Each row is a point on a landscape with many peaks, with its height.
A climber steps from a point to the highest of its 2 nearest points, and stops where none of them is higher. Distance is the straight distance between rows; heights are no part of it.
K_572: [101  55 162 199 153 124 101 102 120 165  52 140 139 158  99 145 143 178
 136 174 163 158  93  99 198 107 140 118]  height 2.28
K_865: [135 122  69 104 137 102  98 141  92 107  98 171 182 199 136  93 117 126
 146  88 104 136 133 115 125 227 102 172]  height 2.70
K_95: [169 142  90 175 110 139 125 125 129 106 114 134 132 159 131  90  88 115
 147  65 141 176 168  72 108 178 134 102]  height 4.87
K_140: [196  77  90 153 126  97 121 119 102 112  93 103 154 150 128 127  83 100
 131  79 130 150 102  91 153 184 119 169]  height 4.65
K_195: [169 124 175 189 145  87 125  99  86 171 105 113 135 119 134  98 133 162
 170 154 141 163  87 127 116 131 123 145]  height 5.21
K_337: [204 139 120 110 121 116 142 109 133 144 139 121 149 135 142  86 101  83
 171  90  90 148 145 141  78 127 115 125]  height 7.13
K_203: [116 122 102 125  89 141 130 161 131  65 148 160 110 121 129 137 101 116
  87 108 140  86 165 103 112 184  95 134]  height 3.40
K_323: [ 89 149 180 125 115 135 134 120 151 113 163 160  94 124 131  79 138 131
 101 149 142  61 134 137 110 147  68  90]  height 2.10
K_613: [146 146 102 148 120 180 146 120 122  87 144 140 135  96 126 146  97 140
  98 100 143 165 135  78 130 155 154 139]  height 1.73
K_126: [149 165 196 146 121 205 128 147 160 122  91 136 143 124 129 169 164 171
 160 174 131  93  91 154 133  87 160 136]  height 4.91
K_18: [147 143 117 121 166 174 107 166  98  49 145  76 135 100  90 171  92 129
  91  70 175 152 127  90 125 133 161 118]  height 1.35
K_496: [122 155 159 130 153 171 144 128 145 129 199 120 122  83 135 153 150 136
 125 152 139 132 154 155 127  78 144 120]  height 1.92
K_664: [122 131  49 137  84 132 134 135 122 107 120 177 180 151 112 129 111  97
 102 108 106 148 141  88 131 196 135 174]  height 1.48
K_64: [ 88  58 143 145 142 114  84  91 120 142 112 154 130 190 125 122 168 114
 111 165 148 143  72 149 171 189 100 147]  height 1.61
K_750: [110  97 107 139 132  83 107 109  67 168  80 176 131 160 146  99 153 164
 130 139 141 138 124  85 122 200 114 126]  height 3.39
K_135: [110 159  73 125  44 149 128 168 179  82 124 162 123 143 109 108  69 110
 151  81  87 111 176  96 131 144 101 130]  height 2.81
K_349: [102 104 118 116 129 155 100 119 185  74 190 154  82 119 143 134 112  89
  82  97 128  82 202  82 153 126  72 167]  height 1.88
K_443: [137 125 106  86  73 122 157 136 151 140 115 117 157 116 133 117 111 101
 152 104  97 130 127 150  88 102 160 128]  height 3.98
K_163: [173 124 124 149 133  75 137  90 113 154 121 120 134 125 117 135 144 121
 128 148  92 150  85 156 104 143 145 157]  height 3.81
K_597: [134 150 153 138 118 128 146 128 135 146 114 134 126 114  89 175 173 144
 130 172  94 144 113 158 134  83 186 150]  height 1.15
K_588: [154 161 143 136 139 105 172 118 123 130 151 101 186 118 180 132 139 138
 181 131 118 149 105 174 104 106 141 108]  height 3.43
K_934: [122 138  95 113  85 137 137  99 143 163 119 176 119 165 117  80 116 110
 128  85 100 149 132 137  89 149 132 167]  height 3.48
K_357: [183 129 167 144 137  75 122 116 129 160 117 117 195 148 165 140 165 128
 202 163 114 137  56 171 124 107 126 161]  height 6.61
K_53: [ 73 110 125 108 136 159 133 132 102 140  90 148 150 150 138  76 160 189
 123 150 152 127 135  89 127 184 105 100]  height 3.32
K_583: [ 87 137 133  93 101 180 161 135 140 163 128 157 129 111 117 107 161 114
 104 160 112 141 165 127 104 101 132 134]  height 3.67
K_738: [ 92  88 117 111 106 171 151 110 144 148 124 142 150 133 105 115 168 115
 115 145  97 155 119 127 116 152 134 155]  height 4.03
K_99: [166 139 116 130 175  86 153 106 103 132 168 106 190 131 158 144 130 149
 163 100 115 155  91 167 112 127 165 146]  height 3.35
K_997: [112 124  79 132 109 145 117 163 111  73 114 168 140 139 141 114 113 127
  98 104 166 112 164  87 122 198 117 116]  height 3.51
K_920: [136 138 122  86 198 167 105 137 103 105 147  85 149 112 127 196 138 125
  99 133 149 175 103 120 141 121 179 135]  height 1.59
K_6: [124 166 168 120  78 132 149 133 149 149  83 143 134 129 131 121 148 125
 154 162 115 117  84 171  84 111 135 151]  height 4.90
K_412: [148  45  94 159 151  71  92  93  95 162  94 129 122 190 122 109 111 116
 115  86 184 165 112 108 161 176 102 151]  height 3.79
K_188: [127 153 118 106 114 108 166 173 131 123 146 101  96  78 115 170 131 135
 128 139  94 116 132 160 115  96 177 109]  height 1.90
K_149: [139 140 120 133 114 163 133 121 155  61 171 109  89  95 156 148  61 130
 117  78 139  99 139 105 138 132 136 120]  height 2.01
K_870: [ 80  65  79 113 139 121 101 120  98 117  71 155 163 152 136 139 143 128
  85 132 174 148 115  64 181 198 124 139]  height 5.48
K_764: [ 68  60 124 168 153 123 108 109 114 171  52 146 137 155 102 144 175 164
 116 168 172 167 127  74 164 128 132 107]  height 2.83
K_324: [135 121 149 147 160 107 118  82 120 136  60 106 132 140 118 153 146 127
 116 134 167 176  80 155 161 139 153 130]  height 3.20
K_46: [152 165 101 174 109 181 123 121 151  63 161 112 100 113 152 140  71 135
 132  90 141 163 164  94 146 137 151 108]  height 1.89
K_330: [133 150 132 106 180 180 125 138 126 114 173  89 136  87 127 170 152 120
 111 149 125 149 136 131 124 101 155 127]  height 1.71
K_603: [126 148 157  89 164 142 117 152 135  80 233  80  86  90 128 172 112 139
 104 113 143 102 139 130 129 106 151 130]  height 2.37
K_780: [101 118 146 112  88 118 127 142 181 136 162 119 111 100 164 102 110  89
 143 116 126  76 159 169 149  41 122  77]  height 2.02
K_708: [137 127 192 132 170 147 114  94 157 102 215  86  91 106 137 144 137 128
  99 128 151  86 154 110 151 104  86 120]  height 2.75
K_103: [162 144 180 157 128 127 122 112 130 139  76 109 165 133 160 140 162 153
 178 159 144 123  61 155 137 117 147 139]  height 5.80
K_590: [169 110 146 169 148  80 137 106  80 160  59 134 117 135 136  92 139 143
 129 147 160 141  85 131 114 155 111 144]  height 4.49
K_893: [103 133 139 135 130 158 137 105 118 153  88 170 123 152 120  88 158 173
 129 177 121 126 111 104 120 194 122 103]  height 3.59
K_722: [143 148 118 101  89  77 149 149 140 156 141 115 104  83 127 155 116 138
 163 157  92  90 151 159  95  74 161  74]  height 1.76
K_883: [116 154 101 108 115 106 146 160 129 100 188 100 101  68 125 150  88 119
 121 109 109 105 158 148 140  73 152 105]  height 2.03
K_465: [143  49  89 123 118  99 108 112 120 161 124 111 128 183 116  94 131  85
 111 109 117 135  74 129 142 202  92 155]  height 4.38
K_788: [164 166 131 135 142 120 145 134 104 109 141  90 121 103 173 129 100 164
 153 125 144 112 119 131 108 140 146  81]  height 5.61
K_805: [141 115  78 145 149  91 125 121 111 124  85 155 151 163 112 141 141 101
  89  82 163 161 129 120 125 190 131 140]  height 3.78
K_651: [158 132  76 105 122  69 158 148 115 141 127  98 139  98 100 179 112 124
 135 116  85 157 116 147 132 118 187 160]  height 3.41
K_667: [222  60 130 130 136  92  87 107 114 175 140 109 124 157 133 138 120  76
 133  93 100 132  93 165 107 117 110 178]  height 5.53
K_431: [ 84 108  95 111 150 160  93 129  97 119  84 171 146 148 135 154 171 143
  82 143 181 152 129  80 139 178 131 119]  height 5.79
K_356: [102 140  81  83 139 113 103 115 101 136 112 167 159 194 147  77 109 150
 160  85  95 136 144 121 106 209  92 141]  height 2.82
K_932: [133 111 143 147 168 117 130 117  81 138 115  90 173 118 125 128 122 164
 132 117 178 184  77 129 140  87 166 102]  height 4.79
K_472: [152 147 114 144 114 142 124 130 162  87 147 116  96 130 172  94  65  75
 160  96  95 100 141 142 115 126 109  75]  height 4.05
K_521: [100 157 119 108 111 166 137  98 145 130 121 177 115 160 151  71 107 126
 123  97 137 143 138 130 102 162 116 118]  height 3.80
K_585: [ 90 118 100 117  57 105 116 128 185  75 171 142  84 105 113 118  60  98
 109  78 101  76 178 107 147  96  95 129]  height 2.51
K_856: [ 98 143 106 128 111 158 109 137 157  70 149 168  78 180 140  79  82 121
 126  80 133 110 169  99 122 175  87  94]  height 3.93
K_915: [130  86 156 152 200 106 104  94 124 137 114  85 170 153 120 178 143 134
 151 170 135 160  67 127 224 125 165 108]  height 2.73
K_35: [105  60 152 193 152 119  90  81 138 157  89 159 137 185  96 133 169 133
 116 186 157 139  73 126 196 157 124 134]  height 1.83
K_112: [ 81 145 115  81  84 113 134 145 135 195  96 140 129 141  93  63 113 117
 144 131  89 125 155 150  89 108 101 121]  height 3.61
K_399: [116 192 195 160 128 124 143 176 153 105 130 113 138  99 110 153 168 130
 122 176 140 116 120 169 125  72 144 140]  height 0.57
K_418: [107 170 118  74 149 124 160 182 131 120 177 110 167 115 137 179 161 149
 153 114 127 124 124 161 136  55 163 127]  height 4.67
K_37: [138 170 186 125 196 168 133 179 120 114 172  96 168 116 115 178 175 153
 154 189 118 117 126 170 142  64 172 119]  height 1.29
K_991: [137 164 160  85 203 175 111 172 113 118 194  83 131 117  99 202 178 138
 146 174 126 125 133 146 139  74 153 134]  height 1.49
K_380: [120 133 127 108  90 126 151 157 154  95 144 113 104  93 128 129 118 107
 107 118 114  95 144 123 110 149 106 109]  height 3.27
K_736: [115 106 130 128  93 107 124 119 189  72 178 117  82 114 142 124  74  77
 120  73  91  70 160 119 164  74 112 103]  height 2.40
K_581: [ 93 170 176 139  92 150 146 115 144 132  95 153 117 125 128  96 135 131
 119 141 142 120 100 152  87 119 108 134]  height 4.52
K_914: [138 133 139 149 159 165 151 113 114 128 128 104 164 118 131 115 140 123
 108 117 180 176 110 119 122 124 155 106]  height 4.27
K_655: [134 121 159  88 155 123 121 106 159  93 240  77 116 101 159 167 118 123
 113 105 125  86 156 117 152  81 126 133]  height 2.52
K_75: [136 129 146 133  86  74 136 137 119 187 110 129 181 115 116 126 158 131
 164 170 105 129  92 180 131  58 160 171]  height 0.94
K_211: [130  97 160 183 161 147 128  91 145 138  73 149 160 169  79 146 177 138
 118 189 129 131 107 135 178 139 146 141]  height 1.56
K_494: [131 109 157  80 130  91 125 121 153 122 217  94  98  73 142 157 110 113
 112 105  95  76 174 131 171  40 124 155]  height 2.33
K_880: [ 80 135  87  93  38 152 141 164 154 112 135 160  86 119  99 113  76 106
 118  88 105  96 176 105 134 113 111 143]  height 2.66
K_263: [123  98 149 135 193 136 123  95 142 131  78 105 147 130 109 193 156 134
 113 163 162 171  74 129 195 118 147 118]  height 3.00
K_109: [173  64  83 117 126  93 117 105 109 152 106 113 127 142 123 125 115  85
 132 106 100 133  94 115 142 192 108 194]  height 4.50
K_824: [116 182 198 149  92 172 123 157 157 138 135 140 131 104 106 134 174 127
 136 169 136 124 145 141 134  56 129 162]  height 0.44
K_700: [ 88 114 147  87 122 165 103 122 157 104 196 166  74 130 147 123 120 124
  82 102 136  74 182  99 130 163  85 143]  height 2.00
K_665: [ 69 151 111  96 106 109 132 125 143 121 131 164  82 131 138  88  89 116
 142 128  66  88 148 133  93 179  54  98]  height 3.36
K_743: [140 147  77  88 100 162 142 154 146 107 143  99 142 101 122 174 113 105
 116  91 127 153 143 122 127  95 180 151]  height 2.63
K_533: [ 99  88 118 107  87  97 101 116 176 109 168 118  84  99 140  99  88  82
 129  92 112  72 165 138 162  37 131  81]  height 2.24
K_74: [100  89 127 147 131 155 142 155  97 115 135 109 111  99 133 124 107 166
 104 117 184 121 157  70 113 126 126  88]  height 2.71
K_410: [160 142  86 156 115 136 167 130 127  97 141 111 170 101 119 154 100 116
 125 111 112 158 132  88 128 156 157 140]  height 1.63
K_81: [144 128 132 104 146 133 119 145 132  92 225  89  88  97 103 185 117 123
  63 120 134  89 168  84 145 140 120 164]  height 2.23
K_506: [131 142 147 142 126 132 162 134 149 119 146 129 104  92 134 114 141 118
 109 161 106  99 144 135 104 139 136  84]  height 3.08
K_321: [167  44 128 172 163  70  99 102  81 173 116  84 119 153 136 129 100 105
 131 108 169 154  91 131 170 137 106 143]  height 4.17
K_372: [176  81 105 143 140 112 131 129  85 133  88  72 153 119 143 129 106 129
 150  80 154 158 105 101 127 144 141 129]  height 4.92
K_526: [139 155 188 165 116 155 122 139 151 121  57 129 160 143 116 137 168 130
 156 175 129 111  77 161 133 113 132 148]  height 5.36
K_375: [128 111 154 127 166 161 106 108 124 116 220  86  87  92 140 138 117 144
  80 118 188 113 161  66 130 128  94 113]  height 3.04
K_281: [153 135 109 133 141 164 122 173 133  62 161  99 136 109  97 176 110 106
  67  81 170 141 164 103 117 134 121 131]  height 1.27
K_285: [152 124 112  93 107 136 156 126 130 131  88 103 134 119 130 136 140 101
 123 105 122 126  98 146  97 148 147 130]  height 4.16
K_878: [138  72  71 137 118 112  82 137  88 127  89 154 167 194 128  79 102 141
 150  82 127 146 128  72 130 218 117 157]  height 2.62
K_10: [197 140 107 156 108 129 136 104 153 115 125 123 126 153 134  84  73  93
 168  74  88 158 165 103 101 165 119 114]  height 5.68
K_631: [ 80  74 109 134 119 162 146 145  85 153 105 138 130 114 135 112 136 177
 111 132 176 144 144  64 117 141 122  95]  height 2.99
K_814: [116 140 149  70 157 126 144 179 127 105 210 104 142 116 160 188 151 170
 149 121 126  88 132 168 138  65 141 114]  height 4.54
K_615: [103 140 202 141 136 153 134 120 168 124 193 137  94  86 140 109 150 109
 120 155 120  97 165 160 139  46 120 109]  height 2.29
K_853: [120 145 154 165 140 171 146 126 154 148  78 174 123 153  80 159 180 146
 120 187 102 128 135 152 149 113 153 140]  height 1.34
K_230: [101 137 137 140 114 111 135  87 119 165 110 174 144 156 137  60 151 151
 148 150  85 148 109 133 115 191 104 143]  height 3.95
K_551: [161  72 134 177 153  80 127  93 124 167 118 116 136 153 118 148 156 109
 130 176 116 151  81 155 156 155 143 149]  height 4.19
K_407: [114 159 172 153 108 126 156 128 153 143 142 130 107  99 144  95 139 111
 151 173  98 111 142 160 105  69 112  91]  height 2.72
K_806: [136 123 163 150 174  91 109 112  83 139 111  88 187 125 131 136 137 157
 158 138 190 167  43 157 153 101 153 144]  height 5.27
K_555: [133 145 141 134 196 122 152 134 110 111 137  99 180 124 112 155 171 166
 159 167 107 156  92 160 147 124 170 111]  height 2.77
K_91: [144 138 136 139 136 157 110 127 155  61 214 106  79 107 138 167  69 123
  89  89 148 104 165  73 151 127 113 154]  height 2.12
K_527: [122 136 158 131 181 190  99 130 118 132 169 105  84 100 127 154 138 174
  89 136 190 137 139 107 137 122 123 113]  height 3.42
K_715: [137 164 127 148 121 125 162 120 136 103 165 142 100 115 115 106 110  99
 107  88 129 146 161 157 108  91 144 106]  height 2.92
K_554: [124 146  83  94  90 184 140 162 151  94 142 149 131 113 109 168 120  88
  82  93 130 119 167  95 123 134 142 171]  height 2.74
K_884: [175 167 157 149 113  83 138 116 129 182 117 145 144 100 149 129 124 139
 194 172  78 137 119 153  89  82 122 151]  height 4.31
K_891: [141 123 143 184 143 148 134 113 108 152  65 134 115 146 105 113 157 180
 152 195 139 125 110 119 137 150 141  98]  height 3.13
K_511: [215  89 116 116 117 105 125 118 123 160 131 113 167 162 135 108 111  83
 168  74  95 149 123 132 104 121 129 164]  height 6.04
K_473: [186  66 154 141 132  85  92 124 120 170 130 121 117 152 131 120 137  73
 148 153 102 129  77 178 133 124  90 195]  height 5.12
K_775: [148 156  69 117  58 120 124 147 143 123 105 166 136 150 110 103  72  99
 155  92  70 146 172  97  98 153 111 170]  height 3.03
K_827: [ 85 138  86  90 121 117 116 145 106 106  90 194 148 152 152 126 168 135
 114 140 105 115 146 120 131 214 138 131]  height 5.09
K_671: [161 121  75 133  82 121 150 137 121 106 118 123 166 104 112 148  94  93
 114 116  92 143 130 112 126 158 151 186]  height 1.55
K_832: [111 125 148 135  88 105 142 126 138 189  89 140 140 125  80 139 171 138
 132 163 112 123  96 163 144  71 152 174]  height 1.03
K_130: [122 148 185 187 191 173 101 130 108 128  98 135 145 130  81 154 170 180
 111 189 171 148 118 123 165  97 145 129]  height 3.77
K_495: [ 96 175 173 125 109 108 130 175 155 146 181 133 146  91 167 144 143 148
 171 151 141  90 142 183 144  13 126  99]  height 4.61
K_913: [134 117  70 142 131 105 120 136  79  90  67 162 145 156 119 133 122 131
 109  94 168 134 145  84 126 207 132 126]  height 3.65
K_394: [ 87  93 140 130 121 168 117 125 116  98 153 140  87 108 146  94 105 160
  83 114 173  79 166  64 139 166  98  88]  height 2.47
K_182: [120 193 196 159 147 100 134 175 118 112 127 119 183 111 118 158 159 152
 167 162 134 131  98 176 135  61 152 142]  height 0.67
K_411: [ 89 152 120  80  67 117 120 153 137 179 119 134 102 117 111  66 106 126
 138 131 104  89 148 145 131  74 104  86]  height 3.58
K_294: [ 76 131 116 136 139 170 128 118 179  74 151 161  80 141 136  78 104 100
 127  95 101 112 173 121 131 139  77 102]  height 3.47
K_793: [146 131 184 142 163 201  97 140 118 128 130 103  98 107 134 155 151 177
 118 183 179 126 133  96 134 118 147 105]  height 3.87
K_158: [121 127 101 141 148 130 132 123 132 126 102 152 131 123  90 163 159 110
  71 113 143 157 136 134 114 149 159 149]  height 3.57
K_315: [125  40 124 157 180  70 125  94  75 156  89  89 138 132 119 140 112 134
 123 111 172 181  96 110 181 124 135 132]  height 3.73
K_421: [139 142 168 121 154 134 138 130 118 105 176  77 113 101 162 135 115 176
 141 127 166  84 114 126 140 109 134  62]  height 5.20
K_569: [168 120 107 126 139 121 145 142 104 118 108  74 150  92 162 144 101 152
 155 111 157 138 104 105 126 137 174  89]  height 5.24
K_4: [174 178 172 154 126 100 131  89 124 163 114 137 137 106 165  80 116 116
 172 153  98 144 129 152  92 121  92 137]  height 5.23
K_389: [ 60 171  91  76 119 144 125 135 111 104 130 167 153 178 162  87 109 148
 139  98  83 130 157 135 118 213 104 137]  height 2.69
K_544: [113 128 118 120 124  87 126 135 117 164  83 186 125 164  92 112 170 118
 121 165  92 131 131 161 104 141 116 154]  height 4.42
K_237: [ 64 143 104  66  84 155 135 172 153 126 135 175 101 140 115  99 128 124
 100 113 111 106 165 130 114 142  99 130]  height 2.50
K_84: [152 148  82 177  65 152 129 148 123  86 102 156 171 156  95 124  90 118
 134  92 119 142 149  81 130 191 119 182]  height 1.42
K_875: [103 170 121  99 119 102 172 177 136 169 163 121 163 106 155 161 144 154
 177 149 128 100 125 181 137  49 149  93]  height 5.05
K_826: [156 107 127 136 184  93 152 117 104 132 119  77 173 137 124 171 148 160
 167 165 101 155  68 156 180 139 178 123]  height 2.54
K_602: [114 148  58  89  49 112 133 160 134 169 102 140 106 120 103  94  50 114
 151  94  56 128 171 103 116 122  92 143]  height 2.78
K_972: [145 157 168 150 120 106 123  93 123 175  97 159 123 132 140  76 129 142
 148 169  87 139 117 124  91 158  83 135]  height 4.43
K_698: [126 159 145 143 146  84 145 150 127 165 152 119 200 138 131 155 164 147
 166 151 115 149  96 192 135  61 171 152]  height 0.81
K_454: [141 132 141 105 129 145 146 132 138 113  56 121 100 118 114 156 170 123
 113 150 124  98 105 146 120 147 146 119]  height 4.36
K_799: [115 156 105  88 114  96 124 132 114 142  86 155 119 165 133  94 109 124
 156 115  85 111 152 127  73 198  69 124]  height 3.02
K_141: [182  61 138 179 160  70  96  92 100 163 123 104 108 155 144 139 138 103
 149 153 130 147  72 158 169 143  99 159]  height 4.62
K_924: [207  71 100 153 152  91 123  95  68 166 118  86 135 133 143 101  89 160
 155  88 131 145 108  89 130 139 140 147]  height 4.48
K_34: [131  87  87 156  98 128 129  88 108 145 140 144 156 137 135  97 122 129
 116 112 140 162 129  98 123 195 149 133]  height 3.52
K_63: [118 141 168 158 170 171 102 104 127 135 104 148 146 117 102 153 180 149
  82 163 178 170 108 124 115 121 119 126]  height 4.53
K_723: [147 161  99 109 123 161 147 123 151  97 160 106 158 121 157 172 102 126
 142  78 136 144 113 143 111 101 187 132]  height 2.53
K_379: [108 160 160 134 119 166 127 106 130 121 123 145 124 141 135  91 131 144
 105 116 190 137 112 139  85 141 112 123]  height 4.18
K_573: [180 101 146 154 174  67 115 112  94 155 115  97 199 145 168 143 156 125
 176 131 149 146  59 181 150 107 127 151]  height 5.86
K_542: [127 156 120 100 131 180 146 121 166  91 194 108 130 121 167 151 112 117
 146  79 136 124 143 155 116  71 156 111]  height 2.39
K_953: [176 126  92 128 146  78 150 122 103 132 148  97 171 127 118 153 120 105
 143 101  87 157  94 165 122 130 169 159]  height 3.55
K_752: [117 123 127 103  98  91 140 128 161 112 192 115  70  67 129 165 103 127
 107 124  93  81 167 129 138  72 142 116]  height 2.15
K_538: [127 158 147 110 103 111 140 174 139 168 121 111 139 115 108 158 163 157
 171 168 116  89 123 166 144  22 176 110]  height 5.66
K_331: [ 86 123 135 126 126 136 145 139 119 104 136 163  97 135 145  90 140 148
 103 152 144  73 160 109 115 182  97  69]  height 2.27
K_900: [180 159 159 162 140  97 136 103 101 153 108 105 119  92 170  92 105 147
 177 134 139 130 116 126 101 135 110  97]  height 6.47
K_88: [130 128 106  96 194 135 115 132  93  91 109  79 144 105 102 176 115 143
  99 116 174 201  98 106 169 136 165 127]  height 1.51
K_449: [148 146 119  98 109 120 149 136 142 140 144 106 167 108 186 140 124 114
 175 130 108 121 121 166  88  88 148 114]  height 3.71
K_457: [107 118 133 127 144 118 132  91 134 138  79 160 126 149 109 157 182 105
  89 141 157 158  87 146 137 160 139 158]  height 3.38
K_307: [121 117 128 107 162 188  91 144 127 111 109 123  85 117 127 184 163 124
  72 157 156 123 132  84 130 166 118 143]  height 4.75
K_367: [ 83 150  69 108 106 136 120 146 140 134 130 175 113 191 114  72  91 110
 154  68  75 149 185 131 112 139  85 136]  height 2.64
K_749: [164 106  75 119  85 102 119 111 134 153 114 160 123 179 104 100  94 112
 138  91  72 150 128 124  96 160 115 179]  height 3.25
K_371: [108 119 135  87 128 173 132 146 142 113  99 145  87 121 110 164 169 127
  91 153 148  92 128 115 114 164 114 136]  height 4.55
K_611: [144  78 121 160 151  80 119 104  67 177  98 150 129 173 114  70 148 160
 148 159 140 149 105 109 129 193  92 144]  height 3.85
K_759: [153 146 212 152 149 203 106 140 144 115 133 111 108 122 127 142 166 157
 136 188 160  87 112 135 131  99 128 121]  height 4.39
K_488: [ 97  79 108 108 123 140 122 103 130 139 111 126 171 178 111 110 156  95
  95 110 118 140  75 119 126 181 129 158]  height 4.23
K_181: [117 141 140  88 119 134 125 173 133 152 173  84 109  80 115 157 155 146
 115 135 147  92 163 148 137  26 148 110]  height 5.71
K_393: [119 131  97 100 125 178 143 174 138 130 174 135 108  84 119 164 146 104
  82 139 124 140 169  92 113  98 131 167]  height 2.91
K_622: [138 153 117 103  87  98 136 140 142 142 121 137  90  99 135 102  83  93
 148 119  64 104 161 147  69  92 102 100]  height 4.74
K_940: [ 91 138  88  93  67  99 115 153 139 152 120 119  88 104 136  63  58  94
 150 123  90 105 154 127 115  68 112  67]  height 4.04
K_529: [ 76 152 131 106  91 131 148 150 137 175  98 167 134 137  76  84 175 118
 114 153 100 121 142 159 111 117 109 134]  height 3.99
K_402: [122 165 109 140 132 145 148 134 133  95 139 145 104 132 107 140 139 116
  89  87 161 149 160 136  84 132 151 112]  height 3.28
K_277: [141 160 171 166 204 151 117 126  99 120 122 113 165 127 103 169 155 172
 144 185 143 166  96 149 173 103 171 112]  height 3.15
K_559: [133 133 162 125 110 120 138 106 154  93 162  98  83 106 180 122 100 150
 124 120 137  57 125 118 123 129 112  68]  height 4.89
K_480: [136 142 107 157 102 137 117 138 129 113 113 150  99 170 140  64  81 136
 161  73 154 138 163  80 100 174 105  91]  height 4.35
K_273: [121 110 135 127 184 176 101 111 112 138  74 133 124 142 113 162 190 147
  76 166 173 154 132  79 147 150 118 124]  height 5.22
K_16: [125 164 178  94 173 116 150 143 140  85 214 107 133 103 187 151 133 162
 148 127 150  80 120 152 134  96 128  93]  height 4.88
K_634: [160 127 162 198 179 139 129 106 149 112  60 130 154 176  89 161 147 143
 138 178 115 141  93 150 190 109 160 131]  height 1.37
K_17: [ 91  60  99 149 159 102 118 105  91 152  68 127 135 134 104 143 137 151
 100 139 181 177 116  93 162 136 141  99]  height 3.24
K_256: [129 130 101 119 179 162 100 153  90  80 111 104 117 108 105 179 107 147
  71 112 207 165 123  87 138 141 146 131]  height 1.43
K_291: [137 120 162 125 128 133 128 109 154  96 148 110  67 119 174  67  83 115
 132 126 124  84 127 145 116 130  99  67]  height 4.56
K_484: [162  96 159 161 128  99  97 103 109 166 107 137 145 176 128  78 147 106
 129 132 125 137  82 166 112 160  78 185]  height 4.66
K_537: [134 127 119 165 131 138 157  85 102 145 137 113 148 118 128 105 140 149
 112 141 139 165 116 124 121 146 154 104]  height 3.89
K_701: [150 149 149 111  90  92 107 126 131 200  87 136 137 120 118  98 121 111
 180 164  63 126 123 157  77  78  94 144]  height 3.54
K_765: [108 156 157 115  80  75 125 135 154 148 143 145  71 113 124 109  90 104
 139 146  91  74 143 151  72 106  87  94]  height 4.22
K_262: [ 74 137 156 131 121 140 122 106 167  88 166 152  69 125 144  93 111  85
  97 113 135 107 173 150 116  82 102 103]  height 2.84
K_514: [ 95 131  96 115 109 104 157 145 118 119  85 176 121 131 123 136 158 122
 112 158  95 111 146 124  94 178 131 132]  height 4.84
K_861: [132 156 143 106 131 202 129  97 159 101 164 113 108 101 193 121 113 128
 144 112 158 127 130 144 131  94 154  93]  height 2.19
K_766: [123 155 138 110  95 148 138 169 142 174 140 117 105  91 104 136 159 152
 139 169 132  91 154 140 148  34 151 101]  height 6.55
K_939: [ 60 122 138  94  95  90 127 132 157 128 137 149  75 120 128  85  90  96
 117 131  76  65 164 140 117 120  52  99]  height 3.76
K_406: [106 140 129  89 103 161 143 127 143 145 154 136  97  83 121 129 153  90
  97 128 131 116 179 120 111  74 134 125]  height 3.26
K_648: [ 72 129 139  89 108 166 127 140 162 138 177 153  65 125 120 105 142 128
  96 139  97  79 185 126 128 122  80 138]  height 2.25
K_545: [ 61 169  69  94 100 136 120 158 151 104 138 159 149 192 127  95  99 127
 145  70  66 130 175 128 120 179 102 151]  height 2.57
K_540: [167 125 100 146 147  74 133 101  88 147  75 136 123 142 124 112 137 119
 110 107 145 146 124 136  90 184 106 132]  height 4.06
K_470: [118  50  87 138 136  55  84 117 100 151  74 151 121 188 148 119 124 109
 132 121 160 141 108 106 187 202 111 156]  height 3.56

Call two points neighbours if one is among the 2 nearest of the other. Go from one point of each pair to the other, from neighbour to neighbour, staying as high as possible. Name the lowest point that can't be avoided.
K_766, K_788: K_814
K_337, K_4: K_590
K_827, K_875: K_583

Where does a climber stop that starts at each point below?
K_749: K_357
K_182: K_35
K_588: K_431
K_708: K_357
K_330: K_900
K_738: K_788
K_671: K_655
